Each row is a point on a landscape with many valleys, with its height.
From any point a ball rolls to the lowest of the 2 points nearest to it. It stops when none of these is lower. Distance is the straight distance between rows; heights are no part of it.
faz: [ 32   7  30  36 -62  41  -8  18   8 -27   5  11 -25  -6  38  -3  15 -52
   1  37  22 -28  52 -26 -19 -33   6   9 -47  37   7  17  11 -17   1  -5
  30 -41 -16  28 -21]  h=560
Tise: [ 31  24   9  38 -51  32 -14  15  19 -40 -39  11   9  32  40  -8   5 -12
   9  35  25 -32  15 -14 -21 -37  -6   9 -10  18  -9  -1 -31 -18   8  11
  -1  -5 -25  15 -17]  h=552
tud: [  6  28  -4  31  -2 -13  -6 -18  -9  23   2 -22 -19  36 -36   8 -44 -12
  39 -23 -15   3 -43  17 -20  34   0  19  24   0 -45 -25  -9 -23   9 -30
 -34 -19 -12  15  -3]  h=130
Muk: [-40 -17  15 -22 -15   9 -29  10  28 -11  -1  -5   0 -51  58   3  38 -22
 -36 -21 -21  35  34  18   4  -5  -5 -55 -29  42  35  24  10  42  49  12
  16  26  17  23  31]  h=596
Sirir: [-33  25  16  16 -39 -52 -41 -74   1  26  19  -1 -45  38  39 -14 -68  -4
  50 -32  47 -16   1  18   0   2 -13   9  -1   5  11   2  -7  10 -36 -42
 -54 -55  32  40  47]  h=302
Pavu: [-15 -36   5  -2  34  -5 -22 -17  -4  28 -44 -46  24 -48 -47  14  17 -15
 -12  -6 -39  21  21  38 -12  13 -15  26   5  11  -9  13  10   1 -18 -13
 -32 -22  20   2   5]  h=393
tizo: [-36 -45   0 -25   1 -15 -35  13  21 -29   6  16 -11 -30  37 -23  52 -44
 -40 -21 -28  -1  30  -9 -12   0 -23 -45 -12  12  33  13 -30  30  31 -12
   5  24  47  57  19]  h=604
Givi: [  2   9  21  55 -11 -34  -5 -36  -5  43 -36 -44  10  -7  12   9 -64 -15
  35 -33 -26  -8 -44  26 -19   2  -8  25  -2  12 -49 -12  -2 -45  17 -33
 -38 -59  -4   9  13]  h=183
kipe: [-28 -27 -15 -38  55  -6  39   4  14   8   3  11   9 -39 -22 -16  48  -7
 -34 -35 -21  -3  14  -8 -28  12   5  28  -9 -41  19  31 -19  11   1  25
  -6  22  19 -15   6]  h=493
reg: [  9 -27   9  -7  25  17  19   9 -46  13  -9 -16   7 -17 -16  33   9  -7
 -18  21   6  17  49 -36   8  -5  31   1 -25  36   5  17  55  -2 -25  28
  39  -6 -35 -38 -28]  h=553
falal: [-26 -21  21  -1 -12 -51 -24 -35  49   9   2   1   3 -34  47  -6 -24  28
  11 -42  -7  -2  11  29   3  -3 -40  -6 -34  12  14  14   0  31  27 -13
 -13  -3  26  29  25]  h=249
Gez: [-68  11 -25 -43  54  22  13  39 -10  46  27 -11  37 -30 -17  24   9  12
 -15  -1 -23  42   7  55   6   7  24 -70  14  -8  19  -2   7  22  -3  -1
  -6  31  19 -42  50]  h=423
dak: [-43  -3  -5 -50  60   6  34  18  -8  39   8   3  30 -44 -18  20  20  10
 -36 -10 -21  66   0  18 -12  17  -2 -52 -12 -25  14  -3  18  20  42  27
   8  37   9 -62  40]  h=390
Tos: [ 37  37 -24 -16 -35   5 -18  42 -10 -25  25  56 -20  -3  -2 -36  19  -4
  21  19   8   6 -25 -59  -5  15 -30 -33  45 -69  13  -4  -7  -5  -1 -15
  30  36  21  37 -55]  h=623
nariv: [ 24   3 -23 -11  -6  14  -7  14  -5 -20 -21  17 -28  30   1 -14  51 -53
 -15   2  -3 -28   2 -19 -36  43 -16  16  52 -26 -21 -14 -20 -25  14   4
 -21  -5  -5  28 -39]  h=645
Ses: [-10 -19  -7 -19  19 -16  18  19 -35  33 -14 -30  -9  67 -42   3 -30  31
 -23  26  12 -10 -69 -18  14  28 -19  22   5 -35 -32 -65  10 -22 -47  25
  26   6 -27 -23   5]  h=512
bosat: [ 26  22  11 -36 -18 -31  27 -14  18 -17  48  57   8  14   3 -20  -9  48
  32 -36 -14  18 -25 -19  22  10 -38   9  14 -18  39 -23   7  24  -9  -8
  11  24 -37  18 -61]  h=280
Zuri: [  1  -9   8  40   7   4  17   1  -1  -4 -39 -48 -11 -10 -29   7  -2 -21
 -38  12 -11  -7  -8  34  -3 -10  11   5 -20  11 -27  -5 -26 -20  80   9
  -1 -13  25  -4  35]  h=269
Digeg: [ -7  10   5  -6  -4  36 -14  35   0 -27   3  11   8 -48  31   4  47 -22
 -21  10  -4  23  49 -14 -22 -23  13 -53  -7  56  22  27  19  41  23  11
  40  13   3  -4  18]  h=585
gekag: [ 11 -10 -36  20  -1  39 -23  11 -13 -43  -9  21  10  17 -30 -29  46  10
 -10  15  30 -27  -9  10 -36 -10  13  30  57 -19   0  -4 -55 -36 -25  14
 -32  -4   9 -16   2]  h=489
Pavo: [ 46   7 -34 -12 -13  24 -15  37 -17 -13   0  17 -30  15 -14 -13  32 -31
  18   3   5   7   2 -46  -2  54 -27   7  55 -38  10 -15  14 -25   6 -15
  22   4  11  36 -63]  h=635
pid: [  0  24   2 -19  18   7 -26  13  27 -40  17  38 -14 -33  28 -36  13   9
  11  -2   3  -9  10  25  -6  12  -5 -29  11   1  17  14  13  30  21  -1
  -4  47  20  15  58]  h=59
gobup: [ 10  11   4 -18 -24  23  -5  17  24 -65  25  32  -2  13   3 -10  39  26
 -20   5  32 -31  14 -26 -45 -51  -7  13   2   7  24  28 -23  19  10  33
  16   1 -19 -32 -38]  h=320
bepat: [-21  -7 -40  -5  25 -15  -4  -3 -12 -18   6  51  -4  -4  15 -15  34 -26
 -16 -45 -22  19   6 -22  11   2  24 -42  44 -31  10  25 -42  -8  16 -18
 -24  28  44  46 -25]  h=253
fakim: [-25 -25  22 -19  31 -16  16  20 -29  52 -42 -59  30   1 -37  50 -37 -18
 -32   9 -32  20  10  42  20  13  -2 -23 -27  -8 -48 -12  15 -24  -1  -2
   3   4   5 -47  12]  h=457
rigif: [  6  -1 -21  -9  12  -1  10  22  -9   3 -41 -33   5  38  -2  18 -27  22
  -7  26  10 -34 -34 -15   5 -20  -4  14   2 -21 -14 -36 -13 -18 -52  26
   9  20 -32 -27   0]  h=494
divab: [-34  -3 -40 -34  57   2  22  45 -10  -6 -16  28  13 -30 -24 -26  34  -6
 -28 -23 -10 -10  -3 -37 -32  -8 -17 -26  22 -55  33  -8 -12  -8 -14  16
   0  29  14 -17  -6]  h=471
Bup: [ 31  16  11  19  -8  10  42  30   3  10 -17   2  -3  31  12  21 -21 -10
  31  52  15  -4   0 -34  18 -11 -14   2 -13  -8   3 -56  22 -30 -18  -1
  45 -14 -46  12 -43]  h=533
pidu: [-10  52   7  23   4 -17 -27 -36   0  23  24  -2 -20  29 -21  -9 -48 -10
  53 -16  -3 -12 -47  42 -29  24  38  -8   6 -15 -30   5 -21   1   8 -42
 -54 -25  27   9  42]  h=79
Dules: [ 46  22  13  23 -56  10  -9 -26  31 -26  28  45 -38  27  16 -15  -8  15
  26 -15  24 -13   9  -3   5   4 -35  30  28   2  24 -31   2 -19  26  -5
 -10 -20 -15  45 -37]  h=204
Boso: [ 28  17  26  -4 -64  -9 -28 -36  19 -21  35  78 -35  11   7 -23 -17  20
  21   8  48  -7  17  -4  35 -39 -36  23   3   6  47 -22 -20 -14  16 -26
  -2   1  16  66 -26]  h=224
vegu: [-11  26  21  36 -73 -24 -15 -63  17  33   3   9  -6  19  50 -13 -71  25
  52  -9  22 -10   5  21  28 -46 -21   8   0  34  21 -11  -8  -3 -37 -46
 -39 -41  -9  49  27]  h=281
vodu: [-13 -18   7 -34  40   1  39  29 -12 -19   2   2 -34  28 -26  -5  47 -21
 -53  14   9  -6 -20 -35 -36  25   9  24  -1 -32 -26 -13   2  15   3  52
  22   2 -28 -31 -12]  h=93
vup: [ 12 -12  19 -13  43 -15   9   2  -5 -14  12  -3   0 -52   7 -14  30 -20
  -9   7 -28  46   0 -11   2  47   5 -26 -18 -12 -18  17  46  18  51  40
  52  28  -3 -14   4]  h=303
Sidaf: [ -4 -20 -22  16  -7  13 -19 -21  15 -16 -23 -21  17   5  11  -6  24   2
   0  13  -1 -15 -14  32 -12 -13  13  42  39   1 -18   2 -52   0 -25  17
 -38 -13  20 -19  29]  h=477
rov: [ -5   2 -20  -6  15   1   6  16 -41  32  12  -9   8  82 -64  23 -46   4
  10   7  10   8 -79   1  20  12  19 -20  17 -20 -42 -42   9 -10 -53 -17
  21   1 -36 -15   4]  h=528
gemaf: [-56 -11   7 -28  33 -11 -11 -23   1  45   5 -10  -4 -42 -30  -2  -6 -17
 -15 -35 -49  53   3  56   4   4  -5 -14 -24 -19  -2  27 -26  20  42 -31
 -37  -6  40  21  40]  h=247
raz: [ 30   9   6   7  28  15  -2  17 -11 -40  23  16  11  34 -19   4  15  32
 -32  35  37 -29   1 -12 -32 -13  20  -5   9  10 -23 -12  15  -1   2  55
  30  -1 -39 -56   7]  h=368
diz: [-37 -24 -22 -50  53 -24  43  24 -36  48  11   8  21  10 -51  -5  -1  19
 -43  12 -15  22 -10  -5   8  24  17 -22   1 -64  -4 -28  20  -4 -29  42
  16  43 -16 -40  31]  h=397
sutav: [ 23 -13  35  10  23 -16  21  -7 -14   7 -24 -30   1 -39  -6  14  25 -52
 -17 -10 -22  23  18   7  19  28  29   8 -37  -5 -36  40  41   7  37  38
  39 -14  -1  -4 -26]  h=248
Kefe: [-37 -24  -2 -16  10  -9 -29   8   3  19  -1 -26  52 -22   0  34  -9  44
   1  -1 -37  28   4  31  -7 -18  11 -26  -3  21   1  -7 -19  19 -24 -22
 -33  11   6 -14  24]  h=396
dukep: [-15 -11  -1 -41  45 -23  31   4  11  -9  41  31  14 -23   7  -7   9  11
 -14 -17 -38  53 -27   3  -5  33   0 -35 -14 -37  -8 -11  -2  32  40  19
  11  46  16 -10  14]  h=351
kikip: [-55  43  23   2  31  22   9 -10   8  33 -10 -20   3 -27  -2  -1 -21 -15
 -15 -23 -12  49 -10  82  -2   1  29 -41 -25   6  -6  12  -6  31  87 -26
 -31   7  30   4  51]  h=275
zipu: [-15  -4  -5  16  29  19  34   4 -35   8 -53 -51  22  26 -29  10  -3 -27
 -19  32 -11  10 -18  37  14 -20  18  28  17  -4 -40  -7  -9  -4   5  33
 -20   1  -8 -61  37]  h=201
dar: [  6 -23   1  -1  15  10   2  11 -23  23 -49 -50  19   7 -23  21 -18 -21
  -5  19   3 -35  13  -8   6   2 -14  51 -23  17 -26 -23  18 -29 -44  16
  -1 -17 -15 -34 -19]  h=473
zigug: [-30 -33 -19 -56  27 -40  30  38  -2  59 -15   2  20  20  -9  21 -17  50
 -12 -11 -31  19 -13 -13   1  17  -1 -18 -16 -37 -12 -10  13   2 -26   9
  12  49 -23 -44  13]  h=359
guli: [  3 -18 -15 -19   4  21 -10  37  -4  -2 -29 -31 -26 -13 -11  19  13 -30
 -11  33  12 -36  37 -36 -19   1 -10  23 -18   2  12   7  13 -18 -56 -13
  14   5   5 -15  -2]  h=453
viv: [ 13 -10  16  30   1   4  28 -24  15 -28   5 -19 -15  -9  10  -8  20 -12
 -17 -15  15 -31 -10  14 -22  11  14  63 -38  -1 -30  14  -7   0  44  51
   1 -33   0 -21 -12]  h=305
leduv: [ -8 -32   5   0   2   5   2 -29 -20   1  -9 -38  19 -39   6   2  22  -7
 -13   0 -18  -9 -10   1 -39 -15  14  80 -33  30 -35  16  -9   9 -13  45
 -24 -39  -8 -50 -15]  h=333
kad: [ -7  35  -5  -5  33  -7 -18   4 -13  34  19 -38   7   3 -23  34 -64  21
  12  12  -7 -20 -36  15 -21   0  19 -38 -19  11 -11 -33  -3  -8 -16 -33
  11   7   3 -18  26]  h=558
feme: [ 19   5 -11 -41   7  14  17  22   9 -26  21   5 -20  18   8 -11  27  -7
 -13   0   7 -36 -20 -62 -32  37 -15  52   5 -25  -4 -21  31   7 -18  31
  33   0 -32  -5 -56]  h=176
nosu: [ -8  28   4  20   3 -23   5   6   7  40 -16 -32   6   2  18  38 -70 -12
  36  -4 -25   5 -15  10  18  14  11 -34 -34  -3 -25  -6   7  -6 -10 -48
  13 -15  29   5  32]  h=571
lofa: [ 29  10 -11  34 -45  43  29   1  -6  26 -31  -4  12  25 -15  36  -3  -7
  41   7  20  -3   3 -13  29 -18 -32  44  12   3  29 -43   3 -44 -46 -16
  10 -20 -41  19 -51]  h=518
ruzik: [ 19  -8 -20 -24 -13  -9  -3  -3  26 -19  51  45  25  -1  11   2   0  34
  21 -14  -5  -8  13 -23  17  -3 -27   2  23 -16  59  -6 -21  -1 -34  -8
  -2  25   4  18 -38]  h=310
mesu: [-34 -38  -8 -14  37  -2  -9  -1 -21  17  -7 -41  40 -39 -21  16  26  23
 -25   7 -23  -1   6  21 -21 -12   0  31  -9   7 -11   1   2   6 -16  26
 -29  12 -14 -41   1]  h=365
reli: [-10  -7  16 -13  53  -2  54   5 -10  14 -24 -26   9 -19 -44  -7  -1  18
 -37   2 -20  18 -30  14   0  11   5  22 -39 -18 -34  -5  26  10  57  36
  19   6 -19 -33  26]  h=245
Num: [ -5  -4 -13  -3 -20   0 -18 -17  14 -55  18  48 -12  15   8 -37  40  10
 -22 -23  30 -36  25  -5 -12 -28  -3  36  29  16  20  38 -31  24  34  30
 -16  -7   3  11 -13]  h=300
murit: [-40  -8 -10 -24  23 -22   1 -30 -16  21  23  37 -16 -30  -4 -23  17 -38
 -13 -52 -31  50   4  11  19  25  30 -49   4 -11   6  30 -33  19  59 -18
 -28  15  47  42  23]  h=211
Zurem: [ -4  12 -13  -7  41  28 -11  23   7 -22  -3  22 -10  -8 -12 -19  34 -16
  -4  19  -1  -1  24  12 -50  13  12 -18  20   9  -7  -4  -7  -3  16  14
 -17  29  -9  -2  20]  h=128
bibul: [-45  49   6 -23 -37 -10 -17 -18   1  32  43  32 -10  13  37  12 -37  -1
  21 -15  15  10  -9  18  27 -13  68 -53 -30  28  21  35 -16  49  20 -47
 -49  -4  31  -4  12]  h=687
Naf: [ -6 -41  -6  -9 -38  26  -4  -1   1 -11  18   7  -4 -11   3  17  50 -19
 -13 -27   6   1  64 -42  -7 -25  28  44 -27  40  34  46 -17  12 -27 -12
   2 -37  -4  18 -45]  h=314
Geteg: [  5  32  -3   6 -45 -13 -17   0  -1 -16  -4  36 -39  21  38   7 -20 -15
  36  24   7  26  -1 -14  41  -6   9 -55   7 -17 -12  11 -20  18  22 -30
  13  33  27  38   4]  h=671
ruki: [ -3  33  14  31  16  -8  14 -14   6   8 -23 -20  -1 -16  -3  -7 -25   0
  -8 -17 -24  15 -16  47   0  -2  16 -20 -30  10 -24   3   8   3  83 -17
 -10 -11  14  14  36]  h=292
Soban: [ -8   4   0 -13  16  17  14  14  11  -8 -20 -13  21 -32  18  29  17  11
 -11   9  -6  -2  43 -14   6 -16  16 -14  -9  46  14  20  22  29  -1   5
  24  18 -24 -25   7]  h=572
Tizur: [ 30 -22   3   0 -32  57  12   5 -15  -1   1 -14   8  25 -25  40  23 -42
  12  23  15  -5  24 -24  21   3   1  49   1  32  22  -8   6 -39 -46  -4
   1 -26 -22  -2 -62]  h=506
ronag: [ 13   0  22   2  -5  -7  -3   6  -4  34  -9 -28  15 -37  25  40 -18   6
  14   2 -24  36  25  27  49  24  16 -42 -31  -9  -1   7  23  11 -10 -22
  25  -2  31  -5   8]  h=586
taviv: [ -1  -9 -10 -20  22 -29  15   4 -11  39  14  -7   0   8 -49  18 -23  40
   7 -24 -16  25 -41   1   3  40   7   6  -7 -35 -11  -8  -1   7  -6  -8
  -3  16   2  -2  -6]  h=317
Sukip: [ 42  18  19   7 -53  26   1   0   2 -42  38  35 -38 -30  40 -22  33 -28
  40  44   5  -2  36 -57  21   8 -26  19 -15 -19  24   6  23  -9  -1   3
  47   9   4  24 -37]  h=582
deg: [ -2 -25  -9  -3 -27   7  -9  -6  -7 -25 -31 -19 -31   8   0   6  44 -85
 -10 -14 -26 -14  34 -13  -7  20 -16  30  23  22 -22  26 -17 -13  14 -13
 -14 -11   5  36 -22]  h=652
Virur: [ -5  -7 -14  14 -19  -8 -26 -32  45  -6  -2 -10  24  22  47 -19 -31  49
  43  12  19 -27 -22  31   8  -9  -8  14  27  -4   0   4 -41   4 -32  13
 -24  -8  -3   4  17]  h=463
zifu: [ -1 -10  14  18  59  17  33  12 -15  21 -40 -48  26 -45 -32   9   6 -10
 -33  -7  -5  20   7  20  13 -15  33   5 -27  11 -29  45  47  11  32  42
  21 -20   0 -39   0]  h=180
Bidum: [ 10  27  14   0 -16 -17   4 -30  34  23  42   3  20  -3  13  12 -66  68
  36 -29  -9  -6 -18  19  17 -25   4 -11 -19  20  35   6   2  18  -7 -33
  -4  -1  -9  10  12]  h=432
Zupek: [ 28  -4   4  24 -34 -24  20 -43  23   2  -4 -13  11   7  31   5 -24  33
  40 -14   9 -36 -20  -1  13  12 -37  81   5   0  10 -23   7 -16 -46  11
  -3 -31 -32   9 -23]  h=276
Pebur: [  5 -38   1  15 -46  26 -34  -6  11 -35  21  15   9   8   8  -2  55 -16
 -21  10  15  -6  46 -21   2 -25 -20  20  -3  27  38  14 -35  -5 -28 -21
 -32 -37   0  35 -26]  h=297
subos: [ 53  41  22  15 -32   0  12   7  11 -31  33  35 -23  -8  32  -6 -16  25
  33  36  -1   0  -9 -34  12   5 -31 -19 -14 -20  10 -19  22 -15  14  -7
  57  29 -10  12 -20]  h=595
mim: [ -8  -5 -23 -11   6 -25  -8 -13   3  -9  31  43   4   7  12 -13   0  17
  18 -35  -9  10  -7  -2  23   1   9 -20  26 -20  21  12 -37  10 -13 -19
 -30  12  26  30   8]  h=284
bufim: [ 16   3 -12  16 -57   3 -38  -4  -2 -16  -9  46 -48  18  15  -7  17 -58
  14   4  10  15  33 -25  45   2 -20 -27  29 -19   3  16 -24 -10   9 -31
   5   9  19  62 -40]  h=664
Tuni: [  0  39   0   8  11  -5 -38   3  13  -2  24   7 -17  -3   7 -23 -29   9
  41   0   6  -2  -7  49 -17  35  23 -41  -1 -10   0  -1  17  16  10 -38
 -19   6  30  18  60]  h=126
Vez: [  5  37  -2  -1 -12 -19  25  -3 -15  62  21 -18  11  52 -24  33 -78  -7
  23   8   2  -1 -79   0   6  15  36 -28 -16   0 -24 -14   6  -6 -43 -34
   7  -1 -33 -15  -5]  h=543
kib: [ 43   3   1  -5  -1 -21  40 -12  24 -19  22  16  -7  33  10  -4 -10  31
  24 -23  -5 -23 -38 -18   2  21 -30  52  21 -23  -5 -20  36  -2 -23  20
  20  11 -36  18 -41]  h=236
gosak: [ 28 -26  11  16   0  31   4 -17 -15  12 -13 -35   4 -13 -18  16   2 -27
  19 -17   7 -10  14  -8   6  23   5  65  -9  19   0  21  41 -27 -42  15
  12 -36  -3 -14 -38]  h=491
Mef: [ 11  15   4   9   3   6   1   6  42 -47   5   4  19   6  20   2  10  55
  -6   8  27 -35 -18  -4 -31 -22  -4   6  -7   8  12  -6 -24  21  16  42
  21  15   0 -34  12]  h=342
fivon: [  2   9  34  60 -62  -3 -22 -36  28  -7  -7  12 -19  12  34 -24 -35   7
   2  10  22  -8  37  23  33 -59 -25   5 -23  56  15  -9  10  -5  10 -46
 -20 -46   4  55  28]  h=262
foz: [-47 -11 -14 -41  47  -4  11  19 -48  43 -25 -38   9  15 -73  22 -28  -6
 -32  31  -9   3 -14  27  33   9  -1 -23   6 -23 -11 -22  15 -15 -28   8
   1  44 -11 -49  36]  h=429
sepu: [ -8 -18  22  45 -11 -10 -26 -32  15  13 -23 -59  49 -43  47  -1 -27  18
  13  -1  -3 -13  15  38  -2 -18  -3  39 -21  19 -11   5   8  -3 -28  12
 -28 -58  26  -5  13]  h=337
zan: [  2  71   9  15 -46  -3  -1  -8   2  22  -1  27 -21  34  47  11 -62   0
  52  17  14  16 -16   9  31 -25  30 -51  -4  11  -3  28 -11  21  11 -48
 -10   3  12   5   8]  h=679
Sego: [ -1 -11   1   1 -45  -1 -33  -4 -10 -23  -6  26 -47  -2   0 -23  57 -77
 -28  -6  12   2  55 -31  14 -11  -8  -7   7  30  17  33  -6  -2  19 -18
  12   5   8  68 -38]  h=658
tevef: [ 17 -23  15  17 -44  15 -46 -22   8 -46  24  36 -10  -4 -10 -26  41  20
 -14   1  33   2  47   1   7 -24   2   3  -5  32  36  22   2  -1  32 -11
 -13  -9  16  34   7]  h=282
Fugu: [ 32  24 -15 -16   9   5   9  24   3 -39  45  49  -6  -8  -7 -26  11  33
  24  17  10   0 -29 -30  -8  23 -14 -41  33 -41  14 -12  10  11  -8  -1
  38  51   2 -14 -10]  h=610
Nir: [-12  12  16   6 -52 -23 -49 -47  12 -16   4  56 -58  24  25 -32 -28  28
   8  -2  39 -13  18  13  28 -44 -38 -13   2  24   9   7   1   8  14 -25
 -21  -8  19  53  25]  h=244
tib: [ 44  11   1  34 -13   3  -1  -8  -8  -5   8   9 -11  34 -16   7  -4  15
  23  -2   6   2  -9  -3   2  11  -3   9  24  16  -7 -23  -6 -17  22 -23
 -14 -11 -15  20 -13]  h=172
miris: [ 54  13  20  22 -19  20  -7  13  14 -32  15  -4 -30 -23  39 -14  15 -31
  18  34  11 -28  24 -25 -23  28   7  12 -37  16 -14  12  46 -20  10   4
  41 -20   1   4 -24]  h=569
nel: [-17  -5 -22 -34  63 -26  28  48 -32   3  32  43   7  -5 -30 -20  22  16
 -35  -2 -19  24 -29 -47  -8  28   3 -47  25 -65  16 -23  18   1 -29  30
  33  48 -13 -42  -3]  h=434
fef: [ 21 -18   6  56 -33  13  -6 -27  32   5 -36 -52  24 -23  27 -23 -34  30
  27  -8  19 -43 -21   8  -9 -22  -9  67  -9  12   2  -5  18 -34 -44   1
 -14 -52  -9 -11  14]  h=309
Kofaf: [  9 -11  17  15  -2 -18   5 -36  29 -20   1  -9  -9 -16  50 -14   8  -3
  -1 -20  -6 -24  19   9  14   9  -3  22 -34   9  -6  20   8  17  32  24
   4   9  22   8   0]  h=279
Duve: [ 17 -21  23  11  28 -31  37  -9 -11  13  -9 -37  -2   3 -40  -4 -21  35
 -12 -17 -25  12 -52  19   4  41  -6  39 -23 -14 -34 -26  31 -10  26  11
   6 -19 -22  -9  -1]  h=283
gefe: [  0 -22 -14 -25  22  13  16  34 -31  14 -10   2  26  30 -14  36  24 -12
 -15  22  14   6  24 -48   3 -20  28 -18   4  -8  12  -1   7   4 -58  43
  17  22 -37 -41 -40]  h=534
Butip: [ 54   7  28  35 -37  36  35  24   7 -25 -10   9  -7  49  22   2   3  -4
   7  37  34 -28  -4 -29  -9 -23  -7  31  -6 -11 -10 -27   1 -33  -4  24
  22 -18 -36   0 -48]  h=544
gar: [  6 -10 -22   1   1  27 -21  23  -7 -11 -10 -25  -6 -10 -38  -6  36 -25
 -11  15  13  -5  24 -10  -2  10 -14  -7  11   2  34   9  -7  -5 -47 -44
  10  -2  41  11   6]  h=436
kufo: [-27 -21   6  -1 -30 -12 -55 -27  11 -34  29  58 -12   2  20 -39  20  35
 -15 -31  21   1  36  12  17 -38 -11 -30  17  39  26  10  -7  39  18 -39
 -28  10  32  49  25]  h=264
Vepo: [ -3 -11 -39   2  12  21 -14  21 -47 -14   5  -9  22  14 -63  -7  35  25
 -41  21  31 -18 -34 -20 -30 -25  11  31  47  -8   2 -23 -30 -17 -33  40
 -20   5 -27 -40 -10]  h=503
tinip: [  5  12  22  66 -33 -30  -3 -36   4   4 -60 -44  -4  -7  26 -14 -27 -21
   7 -34  -8 -24  12  16   4 -12 -14  29  14  27 -21   6   5 -37  45 -13
 -30 -50  -1  21   1]  h=226
zadu: [  1   8  20  39 -20 -44 -12 -50  30  13 -25 -16 -23  -8  43 -28 -58  26
  23 -50   8 -22  -3  24  10  -7 -30  18  -5   9  -1  13   3  -3  45 -14
 -30 -35  22  25  43]  h=215
Zakoz: [-26 -14   6 -31  67  12  31  34 -27   2  -6  -5  -2   9 -25   0  45 -29
 -54  26  -3  23   7 -25 -12   9  23 -17   0  -1 -30   0  36   5  21  56
  24  18 -39 -63  -9]  h=175
buvud: [-16 -13 -14 -18  33   0 -17  21 -20   3 -16 -28   2 -37 -55  17   6 -30
   4   6 -18  28  20  -2  10  14 -10 -29  16  16  12  10  14  -7  -8 -50
  -5  -2  32   8  12]  h=418
Pav: [  1   3 -12 -19  49  34  -5  45 -27 -33  -3  17 -14  -9 -13 -11  51 -48
 -23  32  -3  12  29 -31 -35   8  29 -38  29  16  -2  21  15 -14   2  25
  21   5 -19 -35  -1]  h=189
Kor: [-27   5  -1  -6 -22 -16 -13 -32  11  38  31   2  44 -13  26   9 -39  79
  25 -21  -6  22 -19  41  19 -24  30 -18   0  44  11   7 -30  36 -14 -22
 -42  -9  10  -6  29]  h=417
Kopef: [-48  -4 -38 -26  36  11 -14  30   3  36  28   4  55 -14   0  16   5  36
 -20  -7  -9  19   5  28 -22 -16  17 -64  38  20  36 -12 -11  21 -40 -19
 -12  20   9 -25  38]  h=419
nofa: [  6  14  -6  10 -10 -33   5 -17  30   9  19  -9  26  17  25  14 -63  73
  32  10  -4 -31 -57  18  -5 -14 -21   2   6  11  -6 -17 -35   6 -20  -6
  -7  14 -36 -16  15]  h=448
tulu: [ 24  -7 -34 -14   3  12   4  19   3   7 -13   1  21  40   2  12   9   9
  13  13  40  -7  -9 -27   2 -15 -10  14  33 -47  10  -2 -11  -6 -74  21
  22  17 -14 -13 -33]  h=513
bomol: [ 15  -5   2  18  14  14  47  15 -19 -21 -42 -34  -9  16 -34   9  10 -65
 -38  33 -12  -2  -7   2  12  -3  19  -1  -6  11 -51  13 -11 -20  46  27
  17  -8   2 -25   9]  h=246

Call two points neighbours if one is among the 2 nearest of the other. Go from one point of each pair to the other, from neighbour to neighbour, staying as low as possible. Name the highest point that can't be avoided.
pidu, zadu => tinip
pid, murit => ruzik
Kefe, zifu => Gez
zipu, murit => ruki
pidu, pid => Tuni
vodu, pid => Pav
